A landscape with many peaks, sampled at points; each row gives a point and its height.
From any point a climber takes the steepest step (rise divided by distance) to one of its 2 nearest points. It stops when none of these is higher. Distance is the straight distance between rows; heights are no part of it.
K540 h=0.95: [ 82  79 123  88 120 152 151 150 101 107 116 126 109 134 178 130 144 158
 115 116 166 127  90 134 118 113 180 116 151 166 124]
K598 h=5.56: [119 128 160 138 163 123 180 134 141 129 122 102 131 124 129  94  51 160
  94 134 153 129 171  74  91 104 150 211 112 151 101]
K732 h=2.41: [159 135 178 176 143 106 124  72 131 110 146 102 177 156 127 142 151 125
 132 130  73  98 118 106 147 124 169 144 146  92 154]
K815 h=4.01: [114 107 136 107 116 118 174 130 127 105 149 149 166 147 152 147 161 116
 226 129 104 127  67 122 145 151 101 134 156 102 153]
K321 h=0.23: [189 129 148 141 105 164 130 126 128 151 156 163 101 115 130 182 138 137
 131 122  89 101  94 136 180 142 159 185 123  81 184]
K709 h=4.74: [115 122 128 104 106 101 131 108 126 113  90 151 133 135 179 161  99 157
 132 140 183 162 136 137 152 102  97 104 100 165 113]
K440 h=1.92: [147 152 113 129 123  94  74 130 107 117 120 127 156 108  81 113 183  97
 165 111 128  89 119 138 159 131 113  61 120  74 131]
K577 h=6.91: [156 142 193 158  85  75 130  72 148 117 109 145 165 184 183 179 120 147
 146 155 102 169 171 111 115 116  92  81  96 131 154]
K802 h=4.73: [150 136 127 130 111 148  84 139 148 125 122 144 109 121 122 137 159 151
  97 113 167 105 113 171 148  79 208 133 145 124 172]
K86 h=5.02: [ 89 109 109  90 131 108 128  75 155 141  90 149 128 130 156 142  82 156
 121 160 180 186 159 130 119 105  81 105 116 192 131]
K220 h=4.24: [ 90  88 115 115 184 121 108 103 161 131 111 155 179 100  88  85 102 118
 174 143 144 137 150 141 114 150  92  73 136 145 110]
K775 h=5.30: [121 108 152 139 143 124  99  56 159 128 106 141 144 148 130 132  68 147
  83 165 165 173 175 117 101 114 106 122 117 176 133]
K957 h=2.77: [ 51  62 118 107 157 122 149 153 122 102  76 156 170 126 142 105 130 131
 171 139 164 145 126 136 106 121 124  70 155 170 108]
K621 h=4.28: [114 133 127 172 190 137 155 145 125 126 110 127 164 114  84  84  88 121
 153 128 123 109 173 108 112 141 104 145 145 126 110]
K432 h=5.62: [152 182 116 139  96 106 115 111 147 139 123 148  74 153 162 158  73 137
  91 131 133 170 187 120 137  96  54 103  72 134 124]
K179 h=2.51: [150 103  89 117 118 118 142 146 120 135  93 178 112 119 144 140 104 151
 141 106 187 119 139 177 214  99  81 149 112 146 160]
K329 h=1.79: [124 142  98 123 134 103  56 131  94 123 144  96 144 114  89 105 187  90
 132 111 131  96  96 131  94 158 115  64 129  97 131]
K564 h=0.12: [165  99 156 111  92 165 136 133 111 134 163 178  95 136 163 187 135 121
 145 133 120 133  66 112 169 169 140 165 115  93 156]
K752 h=6.18: [128 160 145  86  68  92 104 138 107 132 126 127 122 126 155 180 192 122
 146 122 118 132  85 123 142 147 129  82  90 107 123]
K116 h=2.86: [ 88 121  82 128 139 112  66 117 145 145 120 114 148 132 101 103 131 120
 107 142 138 133 168 120  55 117 115  23 134 151 147]
K578 h=4.64: [118 106 134  90 140 125 159  89 122 119 149 110 126 127 167 146 115 121
 147 129 137 142  91 109 139 137 101 161 141 141 125]
K89 h=2.26: [156 169  80 152 124 150 101 124 120 175 156 139 107 106  54  85 142  93
 125  95 116 116 157 171 151 153  73 124 101 108 120]
K399 h=5.73: [147 156 115 140 120 118  90  86 150 132 141 128 100 165 154 147  80 117
  62 155 157 168 170 131 102 108  59  92 106 148 135]
K452 h=3.58: [100 157 110 142 175 117 155 162 114 145 118  80 138 114  64  71 116 108
 140 130  89 119 146  90  79 164 118 155 139 132  95]
K816 h=0.50: [167 101 176 136 115 103 135 100 122 116  87 174 148 127 143 176 107 162
 163 128 129 122 166 124 206  59 158 182 131 128 157]
K240 h=0.63: [166 141 181 114  87 111 118 117 128 123  72 174 119 107 135 179 123 173
 147 134 150 137 176 135 195  71 152 172  70 129 110]
K274 h=0.32: [184 138 166 106  78 114 145  87 114 144 128 165 104 104 149 195 132 134
 141 120  98 113 106 118 194 125 144 187 106  87 148]
K861 h=6.37: [ 86 172  87 109 126 120 116 176  96 128 130  85 108 106  97  95 178 106
 103 126 117 121 116 105  63 134 166 117 130 139  81]
K780 h=0.72: [104  85 124  76 130 153 173 134 166 169 119 123  89 125 152 139 124 157
 116 129 135 164 123 147 124 146 156 161 122 202 143]
K878 h=6.38: [144 151 160 119 114 124 107  87 138 121 152 116 103 115 104 149 123 131
  92 135 145 117  99 118 129 129 146 179  94 112  95]
K663 h=4.87: [105 152  96 142 142 119 128 136 125 114 101 123 136 122 152 125  78 155
  74 129 178 114 165 124  93  78 116 125 136 150 117]
K508 h=3.09: [ 83 126 129 120 138  81  86 130 140 121 107 124 190 124 115 114 137 114
 151 157 131 126 146 105  64 138 121   8 128 121 123]
K443 h=7.25: [129 103 147 116 102 134  52  76 143 139 134 160 141 133 105 146 141 114
 109 160 170 165 147 147 140 128  95  46  85 141 141]
K450 h=0.85: [128 142 148 107 109 106 135 148 121 109  82 165 127 105 117 141 126 162
 152 122 158 123 146 133 189  75 162 166 119 130  92]
K534 h=2.71: [106 157 112  96 126 118 158 175  95 124 109 107 112 115 119 104 121 119
 142 116 113 132 122 120 104 156 101 158 124 146  63]
K491 h=3.69: [141 133 144 134 122 143 152 235  94 135  95 150 106 112 121 136 146 160
 124 127 142 119 146 176 168 115 155 179 141 147 118]
K517 h=6.86: [174 167 122 150  92  94  77  46 159 164 138 117 144 126  97 132 149 125
 100 116  92 132 167 131 157 111 159 116 117 120 164]
K530 h=1.34: [151 108  91 101 127 121  57  75 100 111 150 150 138 116  96 164 169  94
 154 123 180  96  60 125 150 108 123 118 171  77 150]
K396 h=5.11: [124 170  70 169 155 136 126 144 148 142 135 116 120 148 133 106  50 141
  76 112 168 120 180 109  76  70  99 103 144 148 159]
K956 h=2.20: [150 111 159 149 161 135 118  56 143 139 178 130 150 121  60 108 129 110
 153 135  82 123 132 124 147 168 108 168 126  88 137]
K282 h=7.24: [ 85 192  89  81  79 108 107 205  87 142 111  91  66 100 118 123 172 111
  84 135 118 136 119 126  68 122 139 108 100 155  61]
K134 h=1.80: [127 121 134 120 168 122 133 107 137 139 139 129 135  95  79 105 124 130
 178 125 106 125 120 137 158 151 118 174 145 107 115]
K996 h=5.64: [140 110 152 128 144 131 138  99 165 112 155  82 125 131 137 135 131 142
 102 144 122 134 108 111 101 116 199 188 150 132 138]
K995 h=0.74: [128  82 171 114 131 160 148 161 147 133 101 183 148 123 123 178 171 167
 184 149 102 134  89 149 177 123 175 144 155 138 164]
K255 h=0.93: [193 143 106 155 124 154 123 148  71 127 152 165 102 117 127 135 140 105
 150  77 133  73  95 162 206 136 108 165 153  65 163]
K980 h=2.88: [133 119 119 167 191 137 113 152  90  86 134 122 162 121 100  89 130 113
 175  95 137  73 120 122 149 125 139 146 188  74 119]
K613 h=1.31: [121  52 138  94 141 145 148 166 149 123 108 162 136 103 130 169 137 165
 191 149 115 134  89 120 168  84 184 164 190 143 134]
K377 h=3.66: [114  81 121  78 128 160 149 135 124 123 140 131  93 113 146 151 116 126
 159 127 156 137  78 121 157 126 137 195 147 136 114]
K701 h=2.69: [ 80 119 138 118 166 127 124 131 125  93 128  96 149 114  99  92 153  89
 150 146 121 123 126  89  66 184 121 144 125 114  64]
K140 h=6.92: [133 168 139 163 100 124 161 203 123 149 136 116 132 145 145 126 166 140
 150 138  57 147 142 147 104 186  85  67  90 118 138]
K344 h=4.99: [ 89 133  71 118 122 158 205 213  94 141 115  89 100 122 191  84  92 125
 118 105 125 143 142 107  63 123 117 161 127 177  85]
K54 h=6.03: [106 143 112 152 124 136 129 150 115 130 159 108  93 180 176 126 110 121
  65 129 123 132 138 108  60 141  85  73 114 130 134]
K201 h=4.58: [113 136 120 138 152 115 182 142 119 103 151  45 130 145 148  99 148  98
 149 122  53 117  95  71  86 179 143 158 145 110 105]
K376 h=2.32: [135  99  92 136 121 124 143 129 143 150  74 194 143 117 131 123 127 137
 170 120 154 145 165 178 205 115  82  94 129 155 153]
K285 h=4.55: [107 145  76 142 140 131 141 204 116 122  88 158 113 107 134 103  91 151
  80 101 190  95 173 143  82  50 132 109 122 158 135]
K823 h=6.54: [154 163 134 138 109  53 182  90 134 144  98 109 158 155 181 153 100 156
 145 121  85 155 159 103 146  91 116 134 125 157 168]
K276 h=6.43: [140 128 189 130 121 139 132 132 124  79 161  83 123 128 154 151 155 114
  98 148 106 112  88  83 124 146 201 183 123  81  81]
K53 h=2.21: [ 84 107 120 100 167 167 119 165  96 103 145  97 122 124  94  75 162  73
 142 130  93 112  95  85  72 183 130 183 152 110  72]
K258 h=6.81: [112 127 149 114 111 139 171 149 151 159 136 100 117 135 149 131 150 150
 124 143  82 162 106 131 102 179 154 117 108 169 121]
K580 h=7.15: [164 146 176 169 106 142 129 117 138 115 141 154 104 186 184 172  85 153
  73 139 129 148 157 137 138 122  91 117  68 126 137]
K772 h=5.89: [105 153 116 146 138 129 132 162 120  99 135 130 106 182 191 156  72 131
  50 141 153 148 180 102  63  79  86  72 131 127 134]
K462 h=3.50: [156 142 142 193 144 122 134 165 103 105 101 144 174 127 116 101 119 147
 143 111 150  90 183 151 188  79 159 129 155 102 143]
K402 h=6.08: [158 121 158 140 149 132 136  88 145  81 180  71 110 138 116 138 126 112
 105 142 105 120  79  82 108 118 191 220 139  79  92]
K716 h=6.22: [108 142 126 133 105 133 131 182  85 125 149 107  97 166 165 122 158 118
 117 109 112 127  99 113  84 157 100  65  92 117 114]
K620 h=3.10: [115 174  95 126 143 144 166 178 106 157 119  78  86 123  99  71 130 111
 116 114  77 132 137 121  81 179 122 183 138 134  87]
K569 h=6.69: [161 102  95 140 144 144 146  69 175 159 157 113 126 132 132 119  81 146
 100 110 129 125 157 154 147 109 128 199 147 155 202]
K864 h=5.78: [148 130 119 109  88 122 119 119 113 151 127 151 104 126 140 164 160 132
 133 118 136 128 104 154 157 143 123  86 120 117 156]
K680 h=1.88: [135  95 126 128 141 174  58 130 102 121 162 167 131 120  72 117 179  95
 145 120 149  91  94 162 146 173 127  83 128  86 150]
K437 h=6.44: [109 200  91  94  87 108 121 193 130 132  98 111  82 101 132 127 123 149
  78 133 142 142 156 109  95  87 150 110 100 170  78]
K566 h=2.78: [113  79 123  73 106 182 125 125  92  91 154 138  78 124 158 147 129  97
 127 120 163 129  51 111 129 147 121 176 128 115 104]
K19 h=1.85: [151 144 112 148  94  94 137 186 106 127 101 162 152 137 142 140 187 118
 176 117 114 103 111 162 175 130  95  49 110 101 153]
K69 h=0.08: [153  86 126  94 108 164 155 110 127 163 144 200  92 122 170 179 119 118
 177 131 116 145  51 132 178 180  99 157 126 104 192]
K66 h=2.25: [135  85 125  94 149 136 163 151 140 138 125 142 132 106  96 150 157 130
 206 141  78 131  84 122 157 118 145 164 198 142 135]
K557 h=5.01: [139 131 155 128 144 146 143 160 145 134 134 118 105 111 113 146 140 154
 116 136 102 124 117 129 137 123 203 202 145 135 122]
K119 h=1.23: [128 106 160 156 117 148  92 126 104  90 120 165 159 152 150 164 154 138
 122 113 178 101 111 155 159 114 174  78 154  98 154]
K786 h=6.64: [ 93 111  96 136 152 154 151 131 159 149 136 103 100 146 151  97  92 152
  73 124 144 139 133 129  60 127 143 138 117 183 133]
K531 h=6.32: [127  85 167 144 149 177 180 139 139 133 147 144 121 154 156 137 145 153
 148 115  91 139 103 144 146 176 144 160 138 132 157]
K340 h=5.19: [123  79 110  97 112 129 112 115 102 136 135 163 125 134 144 151 168 107
 170 115 152 126  53 163 152 154  97  66 129 113 183]
K791 h=1.62: [145 104 129 111 128 141  48  88 120 129 166 156 149 101  85 146 190  87
 158 142 130 103  75 135 160 147 142  88 154  66 151]
K380 h=6.95: [123 130 108 152 146 135  71  89 147 132 171  82 117 137  92 105 157 115
  68 127 128 112  98 135  81 149 161 102 143 105 159]
K416 h=5.27: [143 153 126 187 177 145 122 119 139 119 151 121 137 158 117  97  51 115
  75 129 149 135 192  99  88 106  85 119 134 116 135]
K999 h=1.83: [140 166  78 149 121 122 116 170 135 159 107 124 131 120  93 101 146 149
 145 124 106 127 161 165 146 126 133  93 147 147 143]
K471 h=3.41: [107  88  98 107 127  89 188 117 136 108 109 148 183 137 155 139 135 106
 246 119 113 125  90 140 164 118  68 127 152 110 169]
K770 h=6.66: [130 180 156 140  78 105 127 206 103 143 118 112 140 136 135 148 200 122
 140 138  74 128 100 133 108 172 139  57  87 102 113]
K881 h=4.30: [150 140 105  86 102 159  82 123 135 131 142 150  66 106 127 163 150 140
  93 110 183 107  62 157 137  91 189 164 124 121 166]
K144 h=1.12: [ 94  90 136 120 143 138 104 145 103  94 112 145 144 136 155 153 152 155
 120 120 176 112 107 151 133  92 194  91 165 144 151]
K672 h=6.46: [128  96  72 120 119 160 103  88 137 173 143 161 122 143 138 120 112 128
 126 107 175 149 141 189 171 129  61  77 122 165 182]
K108 h=1.16: [ 91  94 145 133 192 165 129 148 146 113 117 137 144 102  92  94 107 155
 114 128 174 111 154 132 104 129 173 186 145 140  97]
K695 h=1.67: [ 73 101 126 115 182 139 150 176 131 116  66 133 177  87  88  95 105 135
 132 143 169 111 172 106  96 109 178 150 150 153  78]
K600 h=5.66: [114 132 151 115 145  88 177  94 180 148  91 107 149 122 143 131  89 163
 123 144  90 176 164  85 113 123 151 153 125 177 123]
K495 h=1.98: [118 126 110 150 103 111 124 205  96 112  75 167 151 137 124 125 177 143
 147 124 149 111 138 166 161 108 137  38 139 132 127]
K295 h=6.15: [125 137 128  99 120  78 196 122 146 151  75 105 141 127 171 131  80 177
 160 127 103 153 159 115 153  87 135 167 134 169 137]
K853 h=5.61: [134  99 138 182 167 200 109 142 109 128 158 164 111 130  94  86  92 121
 131 105 156 117 144 165 130 183  71 169 112 108 105]
K568 h=7.21: [121 135 142 167 131 133 165 166 157 157 144 106 115 161 144 110 139 151
 116 149  70 151 141 127  85 193 113  89 102 138 134]
K873 h=7.00: [180 124 128 109  83 122  86  74  87 134 164 137 111 136 156 180 141  96
  80 132 165 119  76 145 136 150  94 113 102  69 163]
K216 h=1.09: [173 113  94 125 129 130  92 116  91 111 137 160 123 110 104 154 156 105
 162  97 161  89  84 147 187 111 104 146 154  65 144]
K785 h=5.43: [101 171  84 124 113 126 210 213  92 138  91  74 110 120 190 112  93 141
  98 106 126 110 161  78  66  85 138 149 146 162  93]
K562 h=5.83: [100 188  83 123 109 113 123 164 116 116 128  79  88 109 120  99 124 113
  72 109 139 107 131  86  51 114 138 140 111 130  64]
K8 h=5.94: [155 130 193 104 122 120 109  54 154 101 126 126 109 134 130 172  90 124
  87 160 165 155 125 113 127 111 146 217  90 119  98]
K655 h=2.34: [113 143  88  95 125 101 141 167 122 135  93 129 111 104 136 122 110 142
 131 124 147 150 135 126 122 111  95 102 110 161  86]
K870 h=1.75: [127 139 117 108  79  87 169 189  85 123  71 160 136 133 177 157 182 130
 176 114 129 116  96 163 192 116 110  93 112 126 141]
K661 h=4.98: [115 102 165 170 165 132 135  93 147 119 105 165 177 145 130 121  63 144
 143 143 166 147 180 133 160 121  88 132 114 162 110]
K765 h=4.33: [100  99 124  92 140  99 124  98 123  98 100 161 156 125 138 142 129 122
 158 132 175 147 113 142 138 115  89  88 123 147 134]
K683 h=5.34: [120 113 102  76 143 115 133 104 133 124 169  66 116 117 125 122 172  92
 168 123  86 130  51  83  94 170 130 140 152 121 127]
K739 h=2.63: [168 157 117 173 158 112 135 137  79 111 155 107 152 121  96  94 117 116
 153  82 105  65 116 121 155 113 134 173 170  51 123]
K482 h=6.10: [ 89 125 123 138 159 151 168 159 142 130 130  93 121 124 128  94  86 143
  89 135 138 141 147 100  77 146 149 176 127 164  86]
K394 h=3.45: [ 67 114 150 108 145 103 106 133 150 115 114 104 180 120 109 111 170 117
 146 155 113 137 115 102  71 154 171  64 147 128 125]
K671 h=2.35: [146 137 177 177 150 115 113  57 154 120 147 134 183 148 105 116 122 111
 153 136  70 114 159 122 153 146 123 132 137  85 143]
K664 h=7.40: [147 181 126 182 133 133  79 132 154 155 162  81 121 131  74  89 154 120
  86 131  81 113 155 107 105 155 156  99 117 105 135]
K968 h=3.55: [ 36  38 121  80 126 128 135 147 108 128 114 157 145 126 134 103 155 110
 174 133 147 148  92 145 102 157 108  69 145 147 116]
K827 h=2.24: [ 60 109 122 113 158 124 172 175 151 124  71 128 173 115 135 114 116 141
 145 142 140 144 164  99  84 130 154  98 154 183  97]
K777 h=2.08: [158 153 117 147 120 143  72 131 111 150 162 140 129 108  61 113 182  82
 156 121 112 104 122 163 148 166 109  95 108  89 127]
K708 h=1.69: [ 74  80 100  55 115 149 148 178  94  87 114  97 124 105 161 112 169 105
 178 129 118 121  81 108  97 125 169 122 191 142 106]
K193 h=6.87: [155 170 134 123 123  99  97  62 159 151 140 122  91 105  84 124 103 126
  81 138 131 149 148 112 118 136 102 163  77 134 100]
K810 h=5.48: [129 205 119 125 104 105 163 158 118 119 138  59  92 111 111 100 130 113
 100 125 111 111 116  74  93 139 159 190 117 115  47]
K87 h=5.85: [121 176 107 117 101 118  88 142 159 141 106 142  87 103 110 122 126 166
  80 127 167 137 143 147 103  71 167 118 105 169 115]
K85 h=5.68: [160 123 189 133 124  98 123  51 160 121 117 112 138 149 157 169 102 138
  77 167 155 169 158 109 118  76 148 186 114 151 114]
K458 h=0.30: [118  88 109  79 140 146 170 100 151 157 141 160 102 124 140 150 127 125
 199 132 100 156  75 143 149 173  85 155 142 135 164]
K535 h=7.03: [174 175 177 168  99  92 125 106 143 116 129 130 132 187 187 175  92 143
  88 152  83 165 175  97 126 106  97 105  83 122 147]
K746 h=4.54: [119 110 140 118 112 126 198 145  97  95 149 102 138 160 205 151 155 107
 188 116  93 119  60 111 141 149 121 143 155 111 151]
K407 h=2.68: [117 160  53 125 125 119  67 112 159 138 121 129 119 121  93  98 105 120
  92 132 169 146 180 128  94  80 101  51 126 150 145]
K805 h=6.85: [152 118 164 127  88 126 121  89  77  93 165 111 126 168 181 185 151  91
  75 131 154 120  70 123 108 141 118 130 122  87 126]
K923 h=1.63: [ 82  90 112  88 156 153 144 142 126  84 145  66 124 107 130  83 128  85
 141 138 104 118  89  70  80 138 177 188 177 125  73]
K249 h=3.33: [130 133 135 146 107 151 157 235  69  89  91 167 107 135 155 144 142 146
 122  96 162 105 133 167 174 112 124 137 107 126  85]
K124 h=4.88: [138 106 153 101 112 107 154  94 113  84 172  82 124 158 192 169 148  86
 151 146  96 126  47  94 112 137 137 155 153  94 133]
K583 h=6.90: [142  88 165 159 146 178 125 108 151 137 162 137 113 155 143 134 126 147
  92 127 126 117 125 158 142 162 141 154 112 114 155]
K14 h=0.96: [ 82  89 124  73 130 153 157 155 127  96 131  80 127  93 158 123 146 117
 180 142  97 133  75  68 106 114 196 172 208 151  82]
K10 h=5.03: [121 162 129 110 131 117 185 148 119 113 150  45 106 120 147  87 114 109
 136 128  67 111 101  72 104 148 158 222 137 118  78]
K712 h=7.28: [165 118 168 174 140 171 142 105 163 159 163 159 118 139 114 120  88 160
 101 110 112 126 171 162 167 147 143 175 111 137 165]
K336 h=1.15: [131 175 101 111 133  77 137 129 119 163  96 123 140  87  53  89 126 115
 181 128  86 125 161 143 154 147  75 125 124 128 101]
K565 h=0.55: [103  92 111  47 105 140 189 121 158 165 124 133  83 112 163 159 135 132
 165 138 109 178  79 130 144 161 116 159 130 180 133]
K599 h=0.40: [182 118 187 134  95  99 145  81 113 127 111 172 158 136 142 174 121 145
 179 114  79 104 130 102 210  93 153 190 135  87 162]
K960 h=3.07: [ 87 128 154 131 160 120  87 135 130  97 115 122 170  95  76 106 151 100
 122 148 137 118 133  83  64 152 159  96 136 118  72]
K912 h=7.16: [180 130 135 157  96 136 110  81  98 131 150 165 113 173 176 180 121 112
  82 116 163 128 113 162 146 123  69 106 108 107 159]
K404 h=5.23: [118 100 102 125 146 133 100  96 153 133 133 142 141 117  89 100 134 104
 157 125 130 145 134 173 148 155  89  82 128 140 148]
K374 h=6.68: [124 114 179 109  87 155 121 129  93  71 167  96 102 140 178 157 164  96
 101 139 131 120  63  97 118 150 161 133 106  87  88]
K872 h=4.52: [108 106 139 152 181 150 110  73 160 135 114 163 167 113  78  97  76 120
 131 148 161 149 186 146 140 138  89 125 138 146 114]
K922 h=2.01: [149 165 119 157 122 106 140 127 140 144 100 152 160 126 119 117 114 154
 135 132 108 137 185 139 160 112  99  89 111 134 134]
K769 h=5.38: [159 158 155 166 158 106 143  86 141 141 141 111 133 144 117 106  37 131
  80 143 136 140 194 111 113 110  76 173 119 115 117]
K641 h=2.11: [149 167 166 152 116  79 131  88 145 130  93 146 184 133 113 120 112 133
 179 137  90 127 182 104 163 103 110 104 116 119 137]
K234 h=5.49: [164 176 158 161 122 115 124  94 145 140 127 147 105 145 131 132  41 136
  85 152 127 155 217 109 139  95  70 133  71 115 112]
K563 h=6.41: [144  79 110 175 186 185 138  90 173 155 165 117 128 152 128  88  87 147
  82 114 138 135 163 168 113 132 142 160 147 172 193]
K965 h=6.29: [122 117 139 111 130 135  35  78 148 133 140 160 132  96  60 121 133 120
 109 155 170 149 142 146 144 152 111  86  95 125 103]
K889 h=1.43: [144 172 122 121 137 104 146 126 127 164 126 114 103  98  64 107 118 138
 134 115 100 123 142 131 154 142 106 176 118 120 101]
K946 h=0.83: [ 71  63 125  89 128 146 148 110 141 138 119 128 100 141 170 131 115 163
 122 132 169 160  99 156 111 133 147 100 133 189 149]
K434 h=2.50: [166 157 153 167 142 107 141  95 107 112 165  98 155 141 130 138 126 130
 142  95  82  71 122 110 159 106 168 174 183  62 160]
K876 h=2.38: [101 113 112  47  72 141 116 121  83 107 151 108  74 112 165 135 148  93
  99 119 181 116  58 114 110 127 111 135 105 119  80]
K296 h=6.65: [ 96  88 154 118 127 161 184 170 141 127 131 127 109 150 178 119 134 134
 160 134 108 152 104 128 106 175 119 148 119 159 111]
K204 h=7.27: [170 151 161 139  91 113  95  86 112 114 143 158 120 151 163 182 119 121
  85 142 139 150 142 128 143 133  63 105  74 103 122]
K283 h=2.23: [160 158 148 143 121  72  98  52 143 136 140 135 193 121  77 109 135  91
 181 133  67 111 161 119 166 128  98 105 104  93 134]
K190 h=3.67: [130 109  90  72 140 117 138 125 133 141 125 100 114  89  97 129 174 114
 203 136  71 122  63 106 123 139 133 148 185 121 131]
K436 h=3.86: [135 121 141 199 187 135 145 150 128 112  98 123 197 122  95  96  93 129
 126 120 142  94 193 104 109 114 151 115 169 120 134]
K824 h=5.24: [122 157 124 112 113 153  85 155 158 148 111 137  94  99  94 124 145 166
  88 132 173 122 128 182 127  90 201 157 135 175 144]
K131 h=7.14: [152 178 131 161 119 107  69  72 182 140 167  82 137 131  80 117 148 120
  67 137  93 135 161 110 107 117 183  96 111 116 146]
K793 h=4.94: [103 104 136 166 174 164 142 141 113 134 119 153 132 130 103  92  84 131
 129 123 145 120 149 128 109 171  78 136 112 138  86]
K501 h=1.35: [143  95 161 110 114 152  87 125 107 108 134 176 132 131 126 179 178 130
 143 133 160 107  73 133 165 134 172 107 141  95 143]
K120 h=3.91: [ 94 106 164 141 170 129 136 145 161 110 133 110 169 136 121 118 156 131
 162 152  87 130 114 106  82 157 183 114 172 130 133]
K77 h=5.80: [141 137 135 159 123 132  84 105 137 111 151 133 117 191 171 153  86 114
  22 142 164 154 174 122  70  84  89  78 138 121 146]
K506 h=4.59: [ 90 174  89  96 104 156 184 193 127 134 125  83  72 124 173 100 107 124
  91 129 102 140 133  93  63 149 116 162  99 166  72]
K481 h=4.26: [121 126 183 116 128 156 178 215 117 146 110 123 106 114 134 152 143 163
 118 141 110 143 143 158 158 119 204 198 119 167 119]
K756 h=5.93: [158 115  87 150 133 162 105 114 135 161 152 174 142 125  91 108 136 106
 140 106 151 133 167 185 187 140  74  86 119 133 161]
K47 h=0.91: [146 170  95 131 106  88 103  91 144 166 125 141 137  89  72 100 103 111
 155 136  90 141 184 134 154 133  59  90  82 122 120]
K325 h=6.31: [134  98 161 151 155 193 114 138 113 103 162 143  86 138 119 113 120 135
 106 109 157 104 117 154 138 164 134 196 104 119 104]
K581 h=2.42: [ 99 127  90  75 116 109 138 178 106 125 104 102 108 107 114 129 178 113
 172 128  98 129  82 132 111 138 166 145 182 144 103]
K27 h=6.97: [177 122 143 163 117 142 131  49 172 185 148 134 134 136 130 124  92 127
  96 119  98 139 180 150 162 121 133 173 118 147 178]
K744 h=4.42: [ 85  72 131  88 119 103 129 137 121 117 117 160 166 140 132 129 161 112
 199 128 149 142  92 152 115 142  86  55 126 124 155]
K125 h=5.47: [128 129 146 147 139 125 127  69 188 130 119 106 139 149 132 134  96 156
  67 152 140 151 161 111  97  97 162 154 130 166 145]
K180 h=6.36: [111 127 102 105 152 117 105 105 160 141 165  73 107 118  96 116 164 113
 112 137  89 126  82 117  80 163 159 120 141 131 127]
K322 h=6.75: [157 152 145 143  91  71 153 113 133 112 102 125 179 169 189 166 138 150
 150 126  93 135 145 124 140 104 109  68 110 130 179]
K745 h=1.13: [140 109 153  86 101 137 112 130 118 105 105 175 109 117 148 167 141 150
 137 130 174 124  99 140 175 106 158 151 109 131 125]
K348 h=6.45: [123 163 142 117  73  97  98 179  83 135 156 108 121 130 150 151 180 108
 136 120 103 119  76 131 114 161 103  62  57  91 104]
K520 h=5.87: [109 191 117 113  82 121 173 215 110 114  94  88 114 102 164 113 104 145
  88 128 134 117 155  91  91  86 176 146 124 148  77]
K822 h=7.33: [112 154 108 162 140 152  82 148 127 136 149  93 101 134  95  95 158 131
  64 122 115 122 135 135  65 149 153  81 118 123 124]
K601 h=6.53: [167 190 128 127 108  72 102  35 153 165 120 113 129 120 102 131 110 126
 118 126 103 138 175 112 154 102 103 146  99 121 134]
K263 h=2.74: [162 145  77 112  86  98 141 161 104 146  73 171  93 107 125 131 142 142
 138 112 174 111 147 171 209  79  78 114 103 128 110]
K480 h=5.22: [106 111 174 106 167 103 201 104 165 142 117  96 142 111 150 114  50 164
 136 149 122 167 167  90 128 119 136 212 123 166  96]
K784 h=1.74: [165 166 122 155 102 115 134 166 112 144 104 146 153 121 101 127 170 125
 158 120  85 104 144 185 185 125 134 102 128 109 148]
K133 h=2.14: [125  99 134 152 125 129 139 147 123 114  86 174 164 139 129 125 143 150
 157 116 156 127 155 163 180 100 131  68 154 136 159]
K209 h=4.29: [117 123 146 168 167 117 170 131 140 109 152  85 170 163 171 109 138 127
 155 135  75 122 105  96  91 165 154 126 165 123 145]
K210 h=6.63: [121 102 106 183 177 173 120 109 173 159 161 108 124 147 107  85 116 144
  84 125 124 113 149 141  84 141 176 106 168 156 188]
K754 h=5.44: [137 102 141 118 141 136 139  99 112 104 177  81 130 141 122 143 127  95
 148 146 103 112  71  81 113 129 141 190 158  94 108]
K795 h=3.06: [136 138 109 122 111 148 137 181  80 107  99 167 113 112 123 126 147 128
 146 109 168 107 121 171 184 120  91 125 121 120 105]
K26 h=6.82: [132 108 112 138 114 155  81  91 146 156 147 163 115 151 135 141  99 127
  97 128 168 168 158 171 135 120  74  30 103 149 181]
K243 h=6.96: [ 98 115  91 147 143 153 104 128 155 161 138  90 103 143 105  82 124 147
  54 130 130 136 131 141  56 153 153  94 136 168 153]
K760 h=2.40: [162 159  64 154 112 148  74  95 122 146 188 120 111 127  98 107 110  93
 106  87 149 121 141 164 141 129  79  95 108 110 151]
K675 h=3.25: [168 125 133 173 158 143 116 166 104 116 127 155 164 114  90 114 149 131
 159  99 114  91 139 149 178 113 162 134 172  92 142]
K246 h=2.52: [127 145  81 113 116 124  66  85 129 156 143 134 111 113  99 122 129 109
  93 123 171 131 131 155 117 113  93  79 120 138 148]
K245 h=3.65: [148 120 134 221 171 158 107 155 116  88 123 144 200 139 122 111  98 132
 125 106 162  94 179 149 153  97 148  92 158 107 158]

Call two points neighbours if one is among the 2 nearest of the other. Go from one point of each pair to the other, from neighbour to neighbour, staying as high as possible. Name the lowest point that can't be avoided.
K443 / K204 => K220
K822 / K568 => K531
K568 / K204 => K480
K822 / K193 => K601
K712 / K664 => K563

For each start below, name the point where the climber stops.
K495 => K204
K760 => K282
K923 => K282
K671 => K712
K285 => K568
K815 => K204
K663 => K568
